Points on a hilly landscape, in no order, each with its height.
From any point a ball rolls to the lowest of the 2 points nearest to it. It stops when none of these is lower. Distance is the straight distance between rows; heights are no part of it.
Mugom: [105 134 108 106  87 134 102 128 169  90 123 105 125 127  86  94  98 101
 133  98 121 123 105]  height 491
Sazi: [165 157 135 141 114 132 144 111 109 144  98 120 137 133 150 177 154 108
 128 117 153 130 140]  height 569
Fiker: [124 170 203 106 122 146  93 119 122 108 139 180 134 112 121 138 157 141
 113 104 154 157 169]  height 307
veg: [159  85  57 126 155 125 157 117 148 135 111  44 140 135  43 133  84 102
 168 117 125 118 160]  height 512
motut: [121 145 100 129 127 102 124 100  95 119  86 137 134  84 119 131 114 112
  63 133  93 133 118]  height 358
tekiz: [126 138 122  99 142 155 101 106 135 164 152 112  76 121 123 139 117 131
 189 159 123 131 118]  height 411
fil: [119  90  81 163 139 128 161 112 157 158 101  97 157  99 108 148 113 130
  72 153 123 137 144]  height 589
Zefer: [112 173 177 140 133 141  96 105  95 140 135 181 116 122 151 129  92 159
 137 148 120 181 134]  height 405
sud: [ 91 144  87 178 139 124 143 139 128 121 159  69 134 127  93 113 115 119
 127 119 137  88 164]  height 689
faken: [131 147  57 113 126  82 130 114 111 142 136 133 147 146 144  97 134 128
 145 130 122 110  96]  height 466
Vis: [156 133 184 126 154 149 126 116 117 126  85 187 186 125 177 136 111 135
  68 130 147 188 127]  height 555
galo: [ 98 158 123  85 119 118 127  91 138 144 145 156 152 108  95 148 142 132
 185 121 124 144 127]  height 489
bazi: [138 143 145 104 108 111 112 114 102 147 126 133 126 119 149 147 155  93
 137 116 156 101  97]  height 533
vebe: [102 150 149  61  91  78  68 133 135 146 157 144 100 109  82 118 111 147
 208 142 147 120 120]  height 390
rarak: [162 120 185 158 124 155 109 168  71  79 122 128  88 185 178  90 132 126
  86 133 146 106 120]  height 506
pob: [107 184 155 129 149 134 113  92 115 171 128 134  99 115 152 148 104 125
 160 150 119 154 138]  height 359
Tarof: [123 132 165 110 138 128 109 114  71 145 149 197  97 110 133 109 174 139
 127 156 111 142  69]  height 455
Ginis: [152  57 132 194 110 171 165 129 170 127 114  55 114 178 120 136 156 155
  73 124  89 107 141]  height 639
Duv: [168 124  95 145 129 137 137 127 135 124 112 129 145 141 150 160 118 116
 125 106 135 117 176]  height 599
Kaniz: [ 93 117  73  90 138 130 170 168 134 119 113  83 107 149 107 166 136 113
 140 120  70  91 106]  height 446
sepab: [172 137 133 184 128 134 177 140  92 113  53 122 141 116 170 192 133 133
  77 145  94 138 172]  height 545
Bof: [114 117 187 111 156 134  98 116 116 136 178 216 146 127 171  90 126 117
 131 136 153 133 143]  height 557
Fiz: [117 143 128 100 138 118 114 143 158 146 130  86 121  83 154 187  80 148
 170 119 151 122 149]  height 368
lefen: [136 160 189 127 144 151 124 131  63 125  87 199 182 158 141 150 124 139
  83 133 150 175 107]  height 536
Bodas: [ 98 127 133 101 134 138  91 163 154 120 170 180 115 117 144 119  95 146
 185 109 104 124 113]  height 475
pafid: [ 78 124  87  62 147 121 129 139 169 139 158 100 151 121  45 122 127 109
 166 134 139 108 140]  height 212
tavur: [107 128 128 165  94 143 113 189 105  90 161 170 134 142 109 142 126 154
 142 118 148 116 122]  height 539
nelo: [145  84 128 175 108 152 126 139 152 134 163  95 132 155 135 106 138 108
 133 112 178  88 131]  height 563
Leb: [152 122 154  98  77 105  92 151 120  94 156 182 108 107 130  94 174 143
 185 140 149 125  80]  height 291
kif: [158 154 154 194 134 158 144 127 118 138 100 129 146 216 172 110 120 104
  96 116 140 153 137]  height 513
Dudu: [134 109  89  94 118 116 127 143 132 142 114  96 129  99  82 205 129 130
 119 125 155  98 149]  height 259
dum: [131 126 129 142 137 127 124 114  85  98 120 173 151  94 106 121 150  99
  69 108 128 122 141]  height 304
Natep: [ 99 170 135  66 115 115 103 108 139 132 169 179 147 115 100 112 184 142
 152 118 128 121 151]  height 532
Rono: [168  99 187 124 120 153 121 169  90  59 120 160 132 201 155  60 164 123
  77 137 172 119 103]  height 511
lomil: [149  95  98 179 126 165 158 103 175 125  91  25 120 141 111 121 126 143
  86 123  72 115 146]  height 616
muke: [118 178 184  76 117 117  88  87 106 137 152 229 155 143  98  82 171 144
 152 114 117 159 135]  height 571
pifur: [157  89 113 125 118 109 147 140 148 115 124 160 148 128 172 152 118 134
 122 125 164 145 152]  height 598
temo: [ 85 166 110  82 118 142 140 133 145 122 111  72 112 143 140 160 131 116
 142 135  98 105 124]  height 486
gebag: [114 111  86 160 118 165 172 124 166 127 109   7 115 157  72 136 129 155
 120 148 105 124 136]  height 643
bul: [ 65 172 127 129 140 116 175 122 138 138  92  85 127 115 129 169 102  80
 147 146 101 136 148]  height 535
pud: [128  97 167  68 126 126  84 115 120 146 136 173  94  89 133 150 128 143
  96 155 144 139 132]  height 427
rim: [148 134 129 132 130 161 130 133  68 109 120 198 177 173 138 127 151 139
  93 130 130 144 102]  height 523
nef: [121 170 170  85 131 101 104  73 108 132 127 213 129 114 134  83 136 130
 151 113  84 178 116]  height 608
gapek: [180 131 123 182 142 179 155 128  77 107  75 130 147 162 142 159 162 139
  51 124  86 116 174]  height 568
vodo: [138 153 170 120 145 127  92 116 130 130 128 166 157  83 122 132 133  98
 101  69 148 126 150]  height 208
beso: [119 158 192  70 114 105  96 108 123 132 125 176  96  83 114 158 139 164
 120 125 122 168 163]  height 374
tisa: [127 149 160 105 105  62 103 143 130 131 149 152  89  88 143 120 123 153
 185 128 158 139  94]  height 337
vug: [ 72 150 162  93 121 118  92 131 132 104 178 197 102 122 141  78 115 134
 194 139  89 129 143]  height 505
mosa: [172 128 155 116 116 113  77 158 105 125 153 185  95 140 110  93 157 126
 141 135 169 127 116]  height 258
bek: [133 167 120 148 140 141  94  91 130 180 142 130 136 167 110  87 121  88
 122 126 154 133 136]  height 184
rola: [121 134  70  74 141 117 143  80 138 129 144 107 154 115 116 134 116 111
 219 132 127 126 136]  height 544
mupad: [136  68  91 149 121 156 142 154 191 131 111 104 157 126 111 162 110 152
  74 115 130 131 168]  height 614
Sis: [138  59 114 193  89 112 150 184 113 132 136  73  93 183 127 138 120 172
 108 138 123  72 110]  height 659
vez: [120 138 170 113 111 105 115 118 103 155 129 168 152 142 144 117 159 105
  89 135 183 128  82]  height 562
lole: [176  88 131 196 109  92 176 158 167 138 130  42 109 205 112 119 162 158
 131  87 127  89 143]  height 630
somo: [ 81 112 131 137 148 162 133 156 147 154 155 133 125 115 144 131 145 143
 101 136 102 121  68]  height 396
fodi: [151 105 169 133 158 160 123 166  64  66 138 204 174 175 139  82 147 141
  73 136 167 122 114]  height 516
kimo: [110 121 167 147 167 173 108 154 127 141 151 171 122 135 153 106 130 110
  96 108 108 124  96]  height 414
vut: [ 88 152 127  97  80 106  78 134 131 109 146 137 108 119  83  89  99 119
 179 136 127 126  89]  height 441
Vufof: [176  54 120 171 114 123 154 139 117 130 120  80  92 165 145 136 157 163
  62 140 117  92 141]  height 651
nane: [126 197 152 143 108 142  85 124 102 100 135 152  96 127 131 100 118 168
 130 137 119 170 117]  height 433
puvi: [102 145  71 110 141  95 152 108 109 113 123 135 136  89 124 125 123 126
 140 128  75 129 109]  height 421
rozof: [145 156 209  95 128 155  68 143 106  98 155 186  91 130 131 100 166 150
 133 135 156 138 154]  height 288
nas: [161  66 110 166 134 103 190 155 195 148 125  39 137 158 114 121 147 125
 151  82 135 100 107]  height 611
Ruzo: [ 72 127  94 130 160 142 153 176 152 153 146 109 132 143 111 130 129 121
 143 120  78 107  76]  height 417
Gub: [126 132 104  98 167 109 180 160 144 112 120   4 121 111  73 133 102 112
 215 121 147 132 119]  height 613
tolo: [133 119 119  91 150 105 106 121 166 145 132 128 136  88 146 146  66 106
 171 101 149 124 158]  height 410
vuten: [118 112 104  99 117 148 162  84 164 108  95 142 164  88 163 155 143 136
  98 145  99 165 131]  height 640
Piba: [120 130  87  83 143  99 149 114 133  97 148  48 123  80 103 109 120 114
 222 133 139 108 107]  height 585
nop: [169  69  64 145 136 125 185 111 150 135  93  65 139 149 109 163 120 109
 139 131 100 106 167]  height 564
Mogat: [116 105  83  75 132 119 128 126 145 140 152 116 123 112  66 151 160 113
 136 138 147  95 169]  height 193
nes: [140 117 107 162 169 116 156  91 142 191 101 130 153  81 106 163 112 101
 120 160 135 161 160]  height 551
Boz: [151 119 131 145 117  82 151 136 122 149 118 149 158 149 180 124 138 128
  86 125 176 138  89]  height 580
botu: [170 126 150  99 125 108  86 102 123 155 101 165 111 105 135 150  88 117
 114 130 156 167 140]  height 465
pefa: [145 103 134 123 131 146 166 119 122  85  94 153 155 108 186 135 165 146
  51 143 108 149 126]  height 610
vopu: [144  92  88 122 170 121 129 128 155 140 130  81 140  82  90 133  60  97
 182  95 140 114 137]  height 461
tanu: [ 75 114 187  97 129 128  82 115 122 139 183 213 118 118 149  77 123 146
 156 165 122 137 121]  height 534
Viti: [186 143 115 202 120 119 162 118 114 132  59  80 138 147 190 156  95 128
 104 135 106 126 164]  height 514
dugu: [132 102 120 121 114 154 112 129 155 150 130 130 117 123 128 124 141 160
 109 139 127 144  73]  height 375
kide: [149 136 100 164 128 134 136 113 120 125 107  81  94 154 194 114 105 135
 104 145  95 130 134]  height 481
Murup: [137  97 105  91  89 121 113 141 161 108 152 143 111 124 124 104 163 140
 163 141 139 118  77]  height 335
zek: [159 133 141 165  98 141 139 170  84  72 127 194 155 166 121 133 145 151
 122 108 158 159 123]  height 531
nobes: [152 121 177 114 141 159 114  99 106  90 112 146 141  72 180 121 161 149
  54 147 149 142 143]  height 587
Zere: [146 148 104 145 106 110 132 130  92 134 138 126 109 167 120 102 166  98
 151 123 136  96  91]  height 498
gube: [100 125 140 133 149 116 111 135 107 156 185 171 117 137 151 118 123  92
 147 150 161  96 153]  height 577
Fizur: [170 130  78 139 135 117 158 126 168 145  67  89 162 133 135 168  86 115
 143 114 113 149 164]  height 615
Mapag: [135  96 149 175 108 160 102 200 117 126 160 132 109 150 130 142 121 137
 129 111 164  87 117]  height 547
zipe: [115 151 116  88 158 137  87 109 158 157 169 140 110 101 147 100 108 164
 193 124  81 136  91]  height 448
fiba: [127 166 135 151  92 129 119 118 120 100 116 110  89 126 173 107 108 145
 126 145 121 159 101]  height 456
gakir: [ 91 147  70 130 145 143 164 132 141 124 145  31 136 139  69 119 127 135
 151 149 125 108 146]  height 666
vozu: [162 151 109 130 148  85 122 106 135 190 102 143 146 108 103 166  96 125
 130 128 154 162 160]  height 509
rez: [105 182 127 139 159 122  97  75 106 179 141 133 124 105 117 102 106 103
 123 137 119 141 126]  height 285
golup: [ 99 128 110 182 112  89 157 164 141  89 136  99 126 121 115 108 111 119
 112 100 138 107 145]  height 680
sop: [115 120 127  99 146 100 138  87  96 144 138 170 106  77 163 137 141 125
 145 150  99 138 103]  height 424
kova: [ 74 143 109 148 146 124 118 168 138 122 188  96 101 117 107  92 131 122
 168 144 128  79 132]  height 707
dasu: [172  84 136 200 147 160 178 149 104 128  91 131 156 203 125 139 171 141
  40 108  91 120 152]  height 582
tar: [ 95 100 103 172 108  96 171 198 134 103 128  61 112 162 111 136  94 134
 137 115 122  83 117]  height 668
pava: [168 124 140 189 132 139 134 151 110 114 118 116 102 177 171  97 125 130
  96 111 125 124 125]  height 499
Pipab: [ 58 146 119 120 113 150 130 120 173  88 139 114 126 105  99 108 114 107
 134 120  97 143 138]  height 529
falef: [186  95 108 175 142 131 159 111 176 172 132  63 129 150 128 118 144 112
 142 105 162 118 129]  height 586
Pizip: [ 86 146 148 106 107 137 152  68 136 122  85 143 150 100 142 152 127  91
 119 154 107 177 122]  height 623
fifi: [ 49 158 156 107 112 150 121 107 148 115 123 147 143 114 126 136 117 125
 101 128  97 159 127]  height 567
rap: [123 102 106  91 137 115 133 121 146 137 104  56 104  64 125 177 102 123
 130 140 132 109 123]  height 317

For each start below, name the point where the ball stops.
veg => Mogat
lole => rim
mupad => mosa
gapek => bek
Pizip => mosa
Bof => bek
temo => mosa
